Each row is a point on a landscape with many valleys, with its height.
A ball rolls from a point to the lowest of its 5 nearest points, and stops where none of them is lower. Distance is the straight distance between rows; heights are no part of it.
J775: [183 138 131 146  91 113 153 140  72 165 147  96  92  84 109 178 102 103
 102 114 130 135 136 161 102 108 122 163  73 169 120 143 132 115 123  63
  77 126]  h=142
J435: [150  86  93 104  98 129 153 115 111 139 128 112 139 142 128 148 131 116
 145  91 106 133 107 126  94 127 111 124 130 144 139  99 114 103 126 120
 102 160]  h=628
J55: [107 112 106 109 142 126 122 137 162 107 125 139 136  98 155 101 125 140
 107  89 119 143 150 100 166 124 156 123 149 136 153 122 111 124 125 115
 138 136]  h=58
J161: [120 175  56 134  97 148 147 102 152 112 115 155 121 183 123 103 152  76
 196 163  91  81 104 108  85 117 128 180 156 109 146  95 205 140 142 181
 115 140]  h=182
J68: [177  73 106 107  81 124 146 119  69 153 129 102 130 137 107 181 121 120
 157  86 105 142 103 132  87 125  84 107 111 148 141  92 102 118 118 115
  83 153]  h=625
J552: [103  71 138 101 142 129 106 148 137 123 130 158 163  95 137 116 138 179
 124  78 129 148 146 108 181 137 144 113 160 125 149 127  81 119 134  96
 135 150]  h=689
J51: [169 108 112 147 102 116 148 124  75 159 147 108  97 139  99 168 114  95
 151 118 113 123 121 142  74 125 101 138  92 135 124 113 133 104 116 114
  99 134]  h=755
J494: [152 161 173 138 125 111 118 137 109 141 151 123  97  54 131 130  97 144
  65 108 154 142 166 153 148 115 158 158  82 181 105 172  99 115 123  63
 114 116]  h=229
J894: [123  51 108  76  93 138 115 131 125 138 112 140 161  99 136 130 157 178
 157  64 114 138 130 100 137 155 158 116 157 152 165  92 100 137 130  75
  71 220]  h=404
J394: [104  56 130  87 122 127 112 127 118 150 116 151 179 125 126 131 161 173
 160  87 130 150 129 116 145 139 119  86 167 126 165  99  77 139 136 131
 143 181]  h=458
J445: [137 201 129 182 123 129 143 129 134 118 131 114  76 111 115 112 118  98
 101 173 138  98 153 138  94 125 144 160  89 144 104 174 167 115 119 116
 120 102]  h=255
J541: [118 150 147 146 147 123 125 135 147 105 132 127 117 111 143 118 111 120
  88 124 133 130 150 127 142 123 137 115 109 130 113 151 115 121 134 130
 150 102]  h=365
J139: [133  63 136  98 118 120 127 117 110 137 115 131 154 156 127 145 145 153
 150  91 127 148 106 128 117 133 107  95 142 134 158  96  80 123 141 143
 138 150]  h=584
J389: [129 192 120 177 147 133 142 137 144 109 134 119  86 132 115 104 119 101
 101 189 140 102 145 131 100 122 133 148 109 114  99 164 167 128 124 142
 128  96]  h=298
J86: [160  89 105 122  93 116 153 117  48 162 128 107 116 174  90 187 117  98
 186 112 112 138  99 137  67 129  69 109 107 136 126 101 127 121 112 148
 105 144]  h=552
J312: [137 174  90 164 104 135 151 124 145 120 126 118  79 115 119 113 124  84
 121 161 112  92 118 113  87 122 131 180 111 127 122 139 180 108 121 125
 109 117]  h=250
J61: [155 117 143 133 112 118 130 145 107 140 142 128 108  75 127 150 100 134
  88  85 139 141 149 140 140 116 139 151 103 162 133 136  94 113 132  76
 109 120]  h=257
J797: [114 181  77 191 116 150 146 126 166  97 128 147  82 177  68  99 147  78
 177 202 144  83 121 120 103 111 113 182 130  95 129 122 214 147 140 185
 116  95]  h=35
J248: [ 85 135 102 111 152 140 128 135 192  84 102 136 143 103 171  75 121 132
 104  95 123 133 142 110 192 121 152 105 178 116 149 118 136 140 122 137
 173 134]  h=320
J649: [144 147 107 156 126 121 156 138 130 121 140 105  96 115 128 132 120 106
 108 128 131 118 129 126 102 111 129 155 105 143 123 142 141 109 121 109
 119 115]  h=397
J305: [142 160 160 174 136 119 131 138  80 174 172  93  82 146  85 156 131 105
 127 210 176 136 151 156  89 128 106 151  72 117  98 179 152 135 127 128
 113 105]  h=363
J18: [171 159 144 157 110 106 136 137  98 148 143 102  82  72 122 155 112 116
  76 113 143 128 145 153 117 106 138 162  65 179 109 166 120 115 125  68
 101 120]  h=183
J433: [ 97  93 180 105 145 127  98 143 116 148 140 170 160  86 132 132 129 177
 115  95 133 151 150 136 183 135 135 115 138 124 138 135  75 119 132 103
 126 117]  h=741
J57: [108 105 203 108 127 104  90 157  83 162 144 183 160  48 122 150  99 208
 101  94 156 145 163 150 211 131 147 144 124 124 113 120  70 131 119  64
  87 107]  h=235
J56: [112 125 171 138 145 105  91 155 120 126 138 159 115  44 133 111  87 172
  67 101 155 151 175 136 208 130 166 146 124 163  99 163  84 128 127  48
 111 121]  h=275
J347: [164  91 143 116 107 119 137 122  60 178 145 114 137 106 102 185 118 140
 120  89 132 151 125 151 121 126  95 117 105 142 148  97  90 120 125 108
  96 116]  h=110
J222: [119 125 140 134 152 130 123 131 136 110 132 137 137 152 133 116 121 109
 135 128 121 133 124 124 125 126 121 110 137 107 136 127 115 118 140 165
 169 105]  h=477
J442: [130  87 135 114 133 125 124 133 110 138 135 133 146 102 121 147 132 148
 119  89 131 153 132 127 146 132 120 121 132 131 154 118  82 113 131 104
 120 133]  h=806
J736: [141  96  83 111 101 127 140 105 127 117  88 108 150 205 147 128 157 127
 193 122  97 124  89  98  71 123 113  98 150 125 143  93 160 129 133 173
 145 191]  h=294
J441: [129 217 151 201 130 114 137 132 129 126 145  94  69 103 118 107 125 114
  75 211 171 115 158 151 104 132 143 170  87 160  76 205 161 124 118 101
 108 117]  h=245
J650: [142 140  58 126  96 139 146 104 156 100  98 128 134 183 139 117 144  99
 179 131  77  91  87  99  73 116 126 150 157 110 151  97 185 125 125 167
 123 175]  h=270
J597: [138 102 182 101 151 136 108 135 106 155 143 154 160 115 126 155 129 156
 100 114 136 149 125 152 156 144 112 114 125 114 123 129  66 117 136 131
 140  89]  h=378
J146: [129 152 149 149 142 123 103 140 152 113 133 121  96  75 142 107  94 139
  65 108 149 147 167 128 165 128 158 140 108 157 109 171 111 116 133  96
 142 111]  h=254
J996: [106  73 105  80 126 130 115 127 179 109  92 125 179 129 152  94 159 157
 149  84 116 140 126  89 146 136 156 106 190 121 166 102 134 147 119 123
 148 203]  h=225
J946: [ 88  91 131 104 144 131 113 134 173 111 109 142 161 130 155  92 141 141
 119 107 117 147 129 117 174 130 130  95 176 102 158 122 101 129 125 146
 177 138]  h=356
J877: [168 108 196 116 110 120 122 138  57 183 151 136 151  67 109 179 104 168
  90  95 159 152 131 159 168 117 120 149 107 137 128 129  75 130 132  77
  70 102]  h=138
J836: [131 143  79 151 112 138 156 115 139 114 124 126 105 165 121 122 129  77
 164 156  95  93 106 111  70 120 114 160 143 113 142 109 184 113 137 147
 115 143]  h=57
J132: [137 115  85 120 121 132 147 118 149 111 112 114 128 154 148 115 139 103
 149 110  98 103 111 100  94 121 125 138 141 121 150  98 143 106 124 142
 127 150]  h=329
J773: [ 99 186 135 153 178 132 124 129 172  92 126 132 123 105 152  79 106 124
  66 143 135 128 149 137 170 132 148 110 121 115  91 166 127 147 118 136
 156  80]  h=136
J344: [ 93 184 107 143 159 129 133 126 196  85 121 123 113  88 166  81  99 125
  74 136 124 121 156 121 177 115 169 118 147 133  93 153 151 128 111 131
 161  98]  h=77
J345: [100 140  91 124 146 127 136 119 170  96 105 131 153 188 146  98 141 115
 166 144  98 110 107 111 130  99 131 108 169  98 153 102 175 143 126 202
 182 145]  h=215
J867: [125 180 195 150 167 124 106 132 111 148 170 121 115 132 122 142 123 128
  87 194 160 134 150 162 131 157 127 115  88 115  82 201 115 133 133 127
 143  80]  h=316
J13: [136 102  91 145 110 128 151 112 110 117 107 126 118 216 113 141 137 108
 216 145 112 112  95 105  74 121  82 121 143 113 133  97 168 118 126 173
 133 147]  h=488
J253: [138  86 128 119 128 134 136 109 112 143 115 115 141 172 132 144 140 127
 176 115 108 137 107 127 102 132  93  96 138 120 141 104 100 120 132 165
 154 137]  h=418
J201: [143  59 102  91  94 129 123 105 100 133  87 108 161 185 144 143 154 158
 190  88 120 141  88 106  84 142 104  88 143 142 152  83 115 131 128 153
 147 182]  h=358
J311: [113 189 190 136 178 126  95 121 134 131 148 133 126 112 151 116 111 143
  48 168 167 152 150 170 168 164 135 111 107 144  70 203  94 137 133 117
 162  83]  h=206
J76: [138  66 130  92 103 125 136 123  91 160 121 132 156 132 110 171 137 153
 158  71 122 143 110 126 122 140 107  98 138 133 159  84  81 112 129 118
 108 158]  h=792
J496: [105  95 148 112 136 114 105 147 124 129 140 160 142  58 129 126 121 170
 104  78 127 137 161 123 184 133 154 125 135 150 142 114  80 116 137  72
 114 142]  h=36
J930: [177 101 171 115 108 123 147 120  38 190 156 112 135 131  92 213 116 120
 157 124 152 146 109 171 114 123  77 105 104 123 120 106  97 128 109 127
  91  88]  h=308
J905: [122 183 172 182 163 120 128 137 120 131 159 116 100 152 102 120 122 114
 112 217 173 119 151 142 105 145 121 125  94 112  90 183 158 136 134 145
 141  86]  h=419
J703: [ 93 157 155 130 197 145 102 125 176 107 134 148 147 148 160  92 111 117
  85 161 137 138 137 146 171 157 133  80 141  91  94 158 108 148 130 171
 198  68]  h=200
J918: [ 80 156  89 109 166 144 133 115 197  90 100 150 161 163 169  80 140 124
 158 139 103 118 121 132 170 101 150  97 190  85 144 100 182 172 116 214
 213 132]  h=195
J69: [ 77 147  62  88 146 144 130 109 219  85  95 137 160 119 192  70 131 123
 131 104 110 111 140 105 189  98 169 117 185 125 151 104 181 175 111 167
 182 155]  h=213
J3: [110 114 118 118 149 128 122 134 177  97 121 125 149 132 153 102 135 130
 115 105 123 140 131 111 149 133 130 115 151 116 147 115 123 126 127 137
 155 127]  h=342
J272: [156 153 182 136 142 122 120 134  86 157 169 114 109 114 112 171 116 129
 101 146 153 145 137 165 128 128 125 129  77 137 107 154  91 128 128 111
 129  96]  h=240
J901: [123 181 155 157 164 120 110 137 160 104 127 129  99  71 154  93  93 133
  46 149 159 152 166 140 173 129 174 117 112 165  70 199 114 136 123  99
 141  98]  h=230
J653: [109 198 149 196 147 133 122 142 149 111 155 114  81 168  72 117 135  96
 138 236 183 123 145 142 106 138 102 138  98  85  98 174 192 151 151 150
 126  86]  h=432
J407: [113 124 207  97 161 136  85 153 124 155 148 169 157  86 132 146 123 168
  71 128 150 152 147 161 188 155 142 122 125 116  97 167  70 128 134 104
 146  74]  h=448
J115: [146 124 202 105 163 132 101 133  98 159 153 159 152 114 117 174 125 151
  88 140 153 150 136 164 171 152 118 114 106 117  99 160  68 126 147 121
 145  70]  h=243
J463: [114 191  54 156  91 154 138 107 171  93 115 171  91 180  81  95 144  77
 202 177 107  69 120 110 109 103 118 197 154  96 156 110 220 154 145 191
 114 129]  h=147
J994: [118 183  74 148 106 148 153 114 168 102 115 141  92 132 134  98 134  78
 155 145  90  77 117 119  98 122 138 182 131 122 136 108 189 121 111 148
 113 130]  h=186
J895: [ 97 178 178 134 198 127  91 115 169 109 144 137 131 110 155  96 102 130
  59 180 154 134 150 160 172 167 134  90 118 114  67 191 112 144 134 143
 177  61]  h=194
J62: [143 120 172 115 145 114 120 135 106 146 147 143 140  87 108 162 118 153
  96 100 147 152 148 142 159 129 123 135 113 139 122 138  80 122 136 101
 113 102]  h=340
J432: [110 110 156 108 149 125 107 143 150 110 130 148 138  94 153 111 116 142
  89 110 131 144 142 131 171 125 135 104 148 119 136 130  89 123 132 120
 158 109]  h=457
J798: [108  42 139  67 101 124  98 121 120 145  81 131 188 150 146 128 174 203
 182  85 125 149 108 100 119 159 117  72 177 137 173  86 100 154 132 138
 144 210]  h=249
J288: [129 127 114 138 134 123 143 130 125 116 139 117 115 146 129 117 126 106
 135 127 112 116 122 117 109 126 122 125 117 113 130 112 134 107 124 144
 137 118]  h=580
J168: [157  90 108 116 101 128 142 131  99 143 138 116 124 102 115 161 120 134
 128  70 121 137 128 128 110 116 111 128 111 141 153  93  97 113 128 100
  95 144]  h=659
J24: [ 90  51 123  71 128 124  99 138 149 132  79 139 189 135 140 102 166 177
 168  88 114 150 126  85 145 146 153  72 186 136 160  96 112 152 130 130
 139 218]  h=203
J652: [165  85 123 118 119 130 144 110  77 155 130 116 131 168 113 165 124 123
 175 115 112 137 118 138  93 126  84 109 117 128 126 107 101 114 121 154
 128 123]  h=687
J671: [110 144  97 157 145 133 149 120 148 103 115 138 121 212 109 102 133 102
 190 170 114 105 102 120 108 105 120 133 144  98 135 122 177 131 136 200
 150 123]  h=264
J275: [158  63  98  88  69 132 136  95  63 139  92  97 142 204 127 166 153 134
 211  99 116 130  84 111  62 144  84  86 122 140 132  74 125 139 129 156
 112 184]  h=357
J118: [121 157 105 186 127 150 137 131 148 108 143 137  86 201  56 120 138  89
 189 216 163 117 123 113  98 120  83 149 125  86 125 133 194 144 160 183
 118  99]  h=286
J626: [121 172  90 159 120 137 153 129 155 111 129 125  95 144 125 106 130  95
 129 167 109  96 119 118 104 114 140 169 132 114 122 133 178 113 123 146
 128 108]  h=260
J528: [162  60  81  77  71 142 127 110 116 129  98 120 152 131 137 137 161 140
 156  63 108 134 100 104  86 136 141 127 138 160 155  80 131 131 122  80
  88 210]  h=233
J898: [156 119 224  96 133 127 108 143  75 184 157 151 175 102 108 199 119 175
  98 131 165 160 113 180 168 143 113 132 114 114 105 149  73 134 135 101
 103  57]  h=154
J270: [117 177 155 157 177 125 124 140 140 107 141 118 109 150 122  99 125 108
 101 188 147 117 145 136 136 134 128 115 108 101 108 166 134 125 132 167
 162  87]  h=410
J87: [121  80 118 100 125 124 121 109 151 114  87 118 181 191 157 115 153 144
 178 114 106 128  85 100 123 124 126  75 172 126 164  87 129 140 146 189
 186 181]  h=236
J794: [148 152 140 160 136 120 147 142  76 167 162  96  83 124  84 162 119 103
 125 164 138 135 135 152  84 114  97 147  74 134 114 158 137 119 117 113
 104 109]  h=482
J929: [147 135  67 132  81 142 157 114 142 124 114 122 103 139 130 127 130  79
 152 126  83  90 105 104  64 120 120 177 121 126 130  99 172 104 124 119
  92 153]  h=170
J553: [121 117  97 119 118 138 137 128 160  99 112 124 141 143 162 111 141 120
 134 104 107 121 115 102 127 118 135 112 149 127 148 108 138 120 128 144
 154 149]  h=323
J958: [129 205 137 204 136 128 142 142 132 118 145 102  68 133  91 107 132  96
 116 215 180 115 151 146  91 131 120 165  92 114  96 185 187 131 136 137
 115  94]  h=274
J350: [161 118 153 138 126 119 139 127  64 167 165 101 109 129 106 183 117 106
 141 140 140 147 137 157 106 126  98 123  81 131 120 132 113 123 124 127
 120  93]  h=489
J419: [123 148  73 152 129 134 151 120 155 103 114 137 119 179 126 107 138  96
 165 157  89  95 108 113  94 111 118 159 153  98 137 104 192 128 126 179
 134 130]  h=184
J131: [118 154  83 140 128 139 151 125 172 100 120 124 122 155 145  98 139 100
 145 128 102  91 112 104 117 113 136 153 145 125 138  98 172 121 123 159
 146 133]  h=246
J505: [106 186  96 154 150 131 139 129 168  86 133 131 107 123 148  87 112 107
 104 146 121 104 140 124 140 120 146 135 136 124 111 135 161 135 120 157
 153 104]  h=239
J754: [117 200 195 174 172 124 102 119 113 152 182 111 109 156 109 134 128 121
  93 234 182 139 156 154 129 171 115 111  89 109  72 211 139 140 124 141
 143  97]  h=307
J78: [113  64 173  88 116 133 102 134  90 167 117 164 179 107 119 168 138 188
 146  90 134 148 114 149 152 147 106  97 149 114 147 107  52 132 137 132
 124 125]  h=577
J942: [140 154 142 172 137 126 128 142 108 142 160 103  80 139  92 129 115  95
 126 183 151 126 139 146  92 128 104 143  83 125 106 166 154 119 134 140
 125  87]  h=486
J880: [159 153 116 162 106 122 154 133 101 145 151 103  77 104 118 151 113  96
 113 145 127 114 131 132  86 110 125 172  80 150 119 148 146 109 122 101
  98 117]  h=327
J980: [141 224 162 186 148 128 130 119 133 114 127 104  73  94 140 104 107 129
  54 188 169 132 158 149 127 124 169 146  99 184  60 215 138 131 111  95
 119 110]  h=244
J349: [176  95  72 103  75 130 151 117 113 124 119 101 126 146 125 149 141  94
 153  92  81 121  91 121  69 129 112 143 113 143 136  93 135 116 114 105
  88 166]  h=443
J807: [133 130  81 119 118 135 144 112 161  97 120 128 121 125 150 113 131 101
 130 106  91 101 114  98 119 119 136 158 143 140 146 101 154 112 115 116
 121 148]  h=252
J20: [ 85  85 136 107 139 114 100 164 144 119 127 156 131  52 145  96 113 173
 112  78 128 139 166 116 199 128 180 126 145 137 132 135 102 134 121  65
 109 156]  h=778
J123: [104 163  67 110 119 145 141 105 192  97 103 134 141 152 156  99 137 101
 156 124  83  89 107 101 132 112 153 143 178 116 156  93 186 145 115 171
 157 146]  h=224
J329: [139 181 188 167 149 118 112 132  94 157 175  95 100 131 109 148 119 105
  99 192 170 145 156 163 120 153 111 128  76 120  84 182 124 118 132 119
 139  88]  h=317
J911: [118 147 151 169 168 127 133 135 136 126 150 117 116 168 112 118 134 106
 149 176 139 121 130 133 117 135 106 131 113  84 116 150 144 123 139 166
 152  86]  h=529
J661: [ 91 186  61 113 137 145 145 108 205  90 112 145 132 119 163  69 122 103
 117 128  91  96 145 117 167 109 171 143 171 120 140 113 177 155 107 152
 165 114]  h=214
J503: [144 127  90 141 122 128 149 129 129 123 127 115  95 146 125 137 125  97
 147 131  99 111 113 117  79 122 113 138 124 126 129 118 151 107 130 123
 116 124]  h=384
J40: [109 133  84 101 120 142 134 124 199  88  95 128 139 112 167  79 141 120
 118  98  91 112 126  92 159 123 167 136 184 136 159 109 159 146 117 120
 145 163]  h=263
J210: [ 93  72 153  96 153 134 108 126 145 130 103 155 174 155 146 124 153 160
 145 114 111 150 113 124 147 144 117  81 164 112 154 113  86 135 128 163
 177 134]  h=375
J735: [123  85  71  77  90 144 122 111 176 108  95 126 160 133 155 110 164 125
 143  81 105 122 102  84 114 135 163 141 158 146 164  83 148 134 126 102
 117 210]  h=248
J384: [137 145 173 153 170 125 126 135 109 148 163 115 114 147 103 151 118 116
 129 170 152 136 131 154 116 145 101 122  93 106  99 158 122 124 138 147
 154  79]  h=385
J95: [119 136 185 120 175 126  92 130 131 134 153 152 149 120 129 134 124 133
  83 142 137 154 131 162 165 155 130 103 116 100  92 171  75 132 140 136
 168  67]  h=259
J812: [122 216 164 202 139 125 125 136 126 138 147  94  68 135  99 122 139 122
  98 242 194 127 163 150 105 136 121 150  86 131  79 217 164 138 132 115
 109 116]  h=251
J865: [139  62  86  68  79 133 116 114 149 113  76 108 169 155 152 113 167 155
 168  82 102 131  95  87  93 144 146 108 162 154 162  77 145 139 134 110
 122 221]  h=193
J908: [112 142  69 157 108 148 150 107 140  99 102 147 113 223  80 123 146  90
 236 187 117  97  89  95  93  99  86 154 158 102 141 105 208 154 167 205
 119 137]  h=268
J612: [185 122 150 129  86 119 142 136  47 179 155  93 114  80  91 204 100 123
  92  98 130 151 128 163 126  95 106 146  84 169 132 127 106 132 118  64
  66 111]  h=137
J875: [112 194  56 121  96 147 148  88 184 103 116 160 119 156 142  80 150  79
 174 139  62  70 122 109 112 104 155 193 156 114 147  91 201 149 123 176
 141 152]  h=211
J787: [148  99  68 116  87 124 147 103 107 130  97 109 135 197 130 144 133 109
 198 119  96 119  82 105  63 131  95 121 131 136 139  91 162 111 129 150
  97 169]  h=386
J285: [138 132 125 142 133 122 124 139 146 109 130 120 104  99 137 126 116 123
 100 105 124 128 135 125 140 121 143 142 115 155 129 134 120 108 124 104
 137 116]  h=416
J42: [113  70 111 102 116 123 113 149 131 117 122 140 139  78 141 116 133 163
 119  63 118 139 139  96 158 133 157 130 151 144 159 113 108 120 131  66
  91 179]  h=745
J191: [ 91 177  87 133 159 145 148 121 185  86 114 132 130 141 159  79 122 109
 113 142 111 102 136 132 168 116 151 121 164 105 129 126 163 145 117 176
 174  99]  h=159
J178: [105 137  84 110 136 137 126 135 187  80 106 129 127  93 169  81 108 117
 100  97 115 116 141 107 171 128 172 132 161 129 137 117 141 129 120 106
 143 138]  h=383
J324: [139  88 128 113 130 131 128 125 122 130 131 120 136 139 133 136 134 117
 148 101 126 138 110 124 117 123 113 114 129 131 151 101 109 111 132 130
 134 139]  h=605
J903: [151  88  86  96 102 133 139 115 145 121 109 118 149 153 137 124 144 120
 155  88  97 119  94  94 104 129 128 116 146 146 150  98 129 117 126 125
 134 185]  h=325
J203: [136 104  78 113 106 118 141 104 142 109  97 112 164 192 148 119 154 121
 187 123  97 116  89  99  91 112 116 104 159 127 153  93 158 128 131 180
 157 172]  h=258
J43: [145 193 152 192 122 120 130 145  94 148 153  87  57 114 106 136 123 102
  96 195 170 126 157 153  96 123 126 168  69 153  92 189 158 120 123  96
  98 108]  h=256
J640: [122  93 159 106 153 134 122 128 120 141 129 151 152 152 131 141 140 133
 140 121 122 146 115 125 133 140  99 102 141 113 132 117  83 118 143 154
 163 113]  h=417
J120: [104 182  98 162 160 137 141 123 160  98 130 133 110 168 124  89 123 111
 150 176 132  87 136 123 125 126 132 138 136  87 131 129 186 137 130 187
 152  97]  h=324
J665: [121  45 111  69  96 130 116 122 121 138  93 134 175 139 129 121 163 178
 164  69 112 142 117  95 122 153 146 105 158 150 166  83  98 133 133 105
 102 212]  h=56
J740: [180 134 149 145 104 114 155 137  47 188 158  79  97 110  91 187 109 100
 122 135 132 141 128 168  99 107 105 148  78 147 116 139 133 128 108  97
  78 108]  h=176
J917: [160  69  72  93  63 129 137 102 106 132  80 100 142 190 139 152 151 119
 188  93  98 125  77  99  59 142 110 115 133 149 142  79 142 121 128 146
 108 195]  h=351
J941: [117  97 109 121 130 132 138 110 148 116 100 128 160 210 149 120 144 134
 186 129  98 133  80  97 108 121 123  86 167 108 149  93 140 134 133 195
 175 155]  h=237
J314: [144 192 175 170 151 112 121 139 107 149 161  99  96 116 119 130 118 125
  69 181 163 128 159 162 115 129 142 137  75 152  93 188 118 118 135 109
 128 100]  h=277
J135: [100  39 118  65 102 130  93 134 148 133  67 132 190 136 139  98 173 186
 174  78 117 137 121  80 121 160 187  84 181 147 160  91 124 167 124 115
 106 252]  h=226
J699: [120  81 202  99 133 121 104 144  84 172 141 173 183  81 111 175 120 195
 110  98 145 150 122 151 175 137 121 134 137 110 132 125  67 121 135  94
  95 104]  h=84
J548: [127 154 200 126 157 121 100 129 124 142 156 141 130  98 125 145 105 143
  67 142 164 154 147 158 167 152 131 119  91 135  95 182  79 126 140 113
 155  83]  h=267
J765: [167 129 178 128 118 118 139 139  58 173 163 119 122  76 108 183  99 139
  86 113 157 155 139 165 143 113 119 137  87 154 119 134  85 133 126  89
  87  99]  h=127
J954: [135 127 118 172 136 131 153 139 112 133 142 106  89 168  96 142 129  92
 175 174 136 121 123 130  85 120  96 140 106 103 118 135 162 113 133 158
 117 107]  h=602
J925: [ 87 126 128 118 174 140 126 122 175  98 108 142 170 165 162  90 140 128
 140 143 119 131 115 124 158 120 123  95 165  85 140 121 133 147 128 194
 193 119]  h=212
J353: [ 80 147 149 123 176 129 107 136 172  90 124 150 141 100 170  92 112 136
  71 134 143 140 148 130 190 142 143  93 139 110 105 157 104 132 126 131
 173  74]  h=174
J585: [ 90  77 183  95 120 108  97 159  82 165 139 175 167  57 134 135 118 219
 136  81 128 124 147 124 195 142 155 121 156 126 148 100  68 126 109  63
  74 163]  h=536
J675: [ 98  53 120  75 127 124 110 153 131 138 117 152 173 107 139 107 150 188
 155  75 119 137 124  97 152 143 161  97 164 135 157  96  91 129 126  99
 107 203]  h=430
J684: [138 118 181 120 129 107 111 152  94 152 155 158 136  56 129 145 101 175
  83  92 160 149 149 144 196 124 152 146 118 151 119 139  82 122 136  62
  98 110]  h=171
J247: [115 208 161 174 161 116 126 127 158 103 135 117  96 105 142  99 101 122
  63 185 158 117 159 144 146 131 149 120 114 133  83 193 131 134 123 133
 155  87]  h=202
J96: [169  99 125 111  80 115 140 130  71 164 153 117 114  65 113 175 105 139
 109  68 132 140 128 145 124 103 122 145  93 159 140 108 102 112 122  58
  66 130]  h=151
J486: [118 203  95 184 121 137 143 134 162 102 128 133  75 127  96  89 133  90
 138 187 139  84 145 123  98 113 132 176 112 115 123 147 196 124 136 149
 108  94]  h=208
J379: [162  94  87 109  87 126 144 125 107 135 126 125 131 120 122 157 134 109
 137  71 104 135 114 119  88 126 117 141 118 145 143  95 118 117 125  90
  81 171]  h=409
J402: [162 123 185 114 128 121 128 128  62 179 147 129 142 104 104 198 117 138
 112 119 153 152 128 165 143 123  95 128 105 122 116 124  85 124 132 112
 120  83]  h=158
J885: [153  83 130 105 105 116 125 135  96 137 141 143 143  68 123 160 128 176
 112  61 130 144 138 119 145 126 139 138 123 157 157 105  89 127 132  51
  61 156]  h=296
J845: [135  85 183  98 119 123 116 140  75 172 133 154 165  90 114 182 127 185
 120 100 149 141 119 154 155 134 105 116 126 122 138 101  57 131 128 104
  91 107]  h=253
J454: [117 193 107 164 135 134 139 127 164  87 126 123  91 113 140  92 113  99
 100 159 118  97 148 122 130 116 157 164 120 129 107 146 172 126 119 140
 138 102]  h=284
J554: [162 110 205 100 129 123 118 143  55 180 148 150 168  86 105 198 113 166
  97 115 161 155 116 171 163 135 110 136 123 126 122 118  76 135 127  89
  88  84]  h=143
J423: [114 157 128 139 153 123 112 139 177  83 118 134 113  68 158  84  91 129
  62 120 141 136 161 124 176 131 172 124 127 145 106 157 117 135 122 101
 141 102]  h=173
J572: [ 92  90 116  98 136 132 118 116 174 103  86 132 179 172 173  91 156 134
 158 117 107 136 106 110 143 120 126  97 191 111 160 100 135 141 133 187
 188 164]  h=228

For each start below, name the point where the ball stops.
J553 => J836
J288 => J836
J911 => J765
J68 => J665
J958 => J344
J435 => J665
J305 => J344
J649 => J836
J311 => J344
J754 => J344
J329 => J765

Two balls start at each pair of points below. Name the first point that both come to, or write never.
J407 / J548 => never
J942 / J445 => J441
J653 / J270 => J247
J880 / J794 => J612

Call two points neighbours if one is among the 5 nearest of the other. Go from one point of each pair to the other, from neighbour to neighbour, staying as low as possible. Name the highest point that can't be avoided.
J836 / J765 => J146
J496 / J55 => J248
J699 / J347 => J554
J765 / J496 => J684
J765 / J347 => J612
J836 / J797 => J161
